Each scene shows the same named points in several views. A view is turned or mirrored, and shifted as a whole, has a little noise and may leave points out.

Scene 1
View 1
ref: [ -9  -9  -4  -1 -33  -1   5  11  15  -1 -27]
Golok: [ 10  12   0  22 -34 -15  21   8   8 -17 -21]
mik: [-22 -39 -31  20 -27 -20  -5  11  21  -6 -38]
bop: [ -6 -17 -17  21 -30 -17   7  12  18  -7 -29]
Pob: [-26 -27 -22  13 -30 -22   4 -15  -6   1 -55]
Meve: [-25 -15  -3 -13 -32  -3   3 -15  -7   7 -48]
kufev: [ 13  14  -5  33 -35 -26  27   3   1 -19 -25]
rizu: [ -4   5   2   6 -35  -8  15  -3  -1  -5 -32]
Tili: [-15 -28 -31  30 -31 -28   4   6  16 -10 -39]
funo: [ -8  -6 -12  21 -35 -26  16 -17 -12 -10 -47]
pilun: [-13 -21 -13   8 -28  -7   1  17  25  -3 -25]
Rorez: [  2   7   0  10 -35 -10  16   5   5  -9 -27]
sil: [-14 -15 -11   7 -31 -10   6   1   7  -3 -36]
Tifa: [  0  -8 -19  33 -33 -25  14   5   9 -15 -32]
Mabon: [-10  -1  -4   8 -36 -15  16 -14 -10  -4 -44]
Kevop: [ -2   1  -8  20 -37 -20  17  -6  -3 -11 -36]
Bav: [-18 -47 -42  41 -27 -32  -3  14  25 -11 -40]
linun: [ -2  -3 -14  28 -34 -22  15   4   8 -13 -31]
View 2
Kevop: [  8  12  -6   2   0  20  -1   6 -30  14  14]
Pob: [ 14  31  20  16  25  21  11   4 -12   9   4]
linun: [  8  11 -14  -5   5  13  -5  -1 -18   9  16]
Tili: [12 25 -4 -4 29  9 -4 -6 -3 -4 18]
bop: [  5   9  -7  -1  16   4 -13  -8  -6   9  11]
rizu: [  3   1  -1   7  -6  16  -6   4 -27  28   3]
Golok: [  1  -5 -21  -8 -14  11 -15  -1 -26  19  15]
Mabon: [  9  11   6  10   2  25   5   9 -30  23   3]
sil: [  5   9   7  12  13   9  -7  -4 -10  19   3]
Tifa: [  9  13 -16  -8   8  13  -6  -2 -15   4  19]
funo: [ 13  21   2   4  13  24   7   4 -21   8  11]
pilun: [  1   4   1   6  15  -5 -20 -12  -1  17   4]
Rorez: [  1  -4  -4   8 -12  16  -8   4 -31  32   3]
Meve: [  5  12  28  28  11  19   2   5 -20  33 -11]
ref: [ -3  -5  10  18   9  -4 -21  -9  -5  32  -7]
View 3
kufev: [ 22  -4 -15 -14   7   2   2 -11   4  15 -18]
Mabon: [ 29  -5  -5  -3  -5  16  26  23 -18  11 -13]
funo: [ 31  -1 -17  -9   1  19  22  22  -9   1 -20]
ref: [  4  -8  13  -1  14   7  20  30 -11  33  -9]
Bav: [ -4   7 -13  -4  47  33   4  52  19  -3 -27]
pilun: [ -3  -4  11   1  26  13  15  37  -1  28 -12]
mik: [ -3   2  -2   0  34  28  15  54   5   9 -20]
Pob: [ 22   1  -7  -1  10  31  32  52 -13  -2 -19]
sil: [ 10  -3   3   0  13  15  23  35 -10  19 -13]
rizu: [ 20  -4   1  -4   2  12  24  23 -15  20 -12]
Golok: [ 15  -7  -2 -10   8  -1   5  -5  -1  29 -11]
Meve: [ 24  -6   9   3  -5  17  40  47 -30  18 -11]
Kevop: [ 26  -2 -15 -11   4  10   9   4  -2   8 -19]
Rorez: [ 19  -8   4  -6  -4   2  22   9 -18  30  -8]
View 4
Rorez: [  9  12   4  21   5  23   2 -20  22 -12   6]
funo: [-18  13 -12  40  17  24  -4 -19  23   9  -8]
pilun: [ -2  -6  -1   7  32  26   4   7   3 -10   9]
linun: [ -9  -3 -10  25  18  15   7 -13  12   7   8]
Tifa: [-13  -7 -13  27  20  13   7 -12   8  13   8]
rizu: [  5  11   1  23   8  25   0 -17  22  -9   4]
Pob: [-26  13 -14  31  37  38 -14  -1  21   0 -16]
Bav: [-35 -18 -25  21  53  19   4  16  -6  18   0]
bop: [-9 -7 -8 15 27 19  6  0  6  1  7]
Golok: [  8  -2  -2  21   0   8  13 -21  12   0  17]
kufev: [  0  -4 -12  36  -9  -3  17 -36  15  19  18]
Kevop: [ -6   9  -7  32  12  20   0 -20  19   2   2]
Mabon: [ -5  17  -4  33  16  28  -6 -18  28  -4  -5]
mik: [-23 -10 -15  14  47  28   0  17  -1   1  -1]
sil: [-6  6 -3 18 27 30 -4 -1 14 -8 -2]
Tili: [-25  -9 -18  23  39  20   2   3   1  13   0]

Which points are out of place in each view (at most two, in the order of its rows)? Write - if all are in place.
view 1 | Rorez
view 2 | funo, ref
view 3 | rizu, Kevop
view 4 | kufev
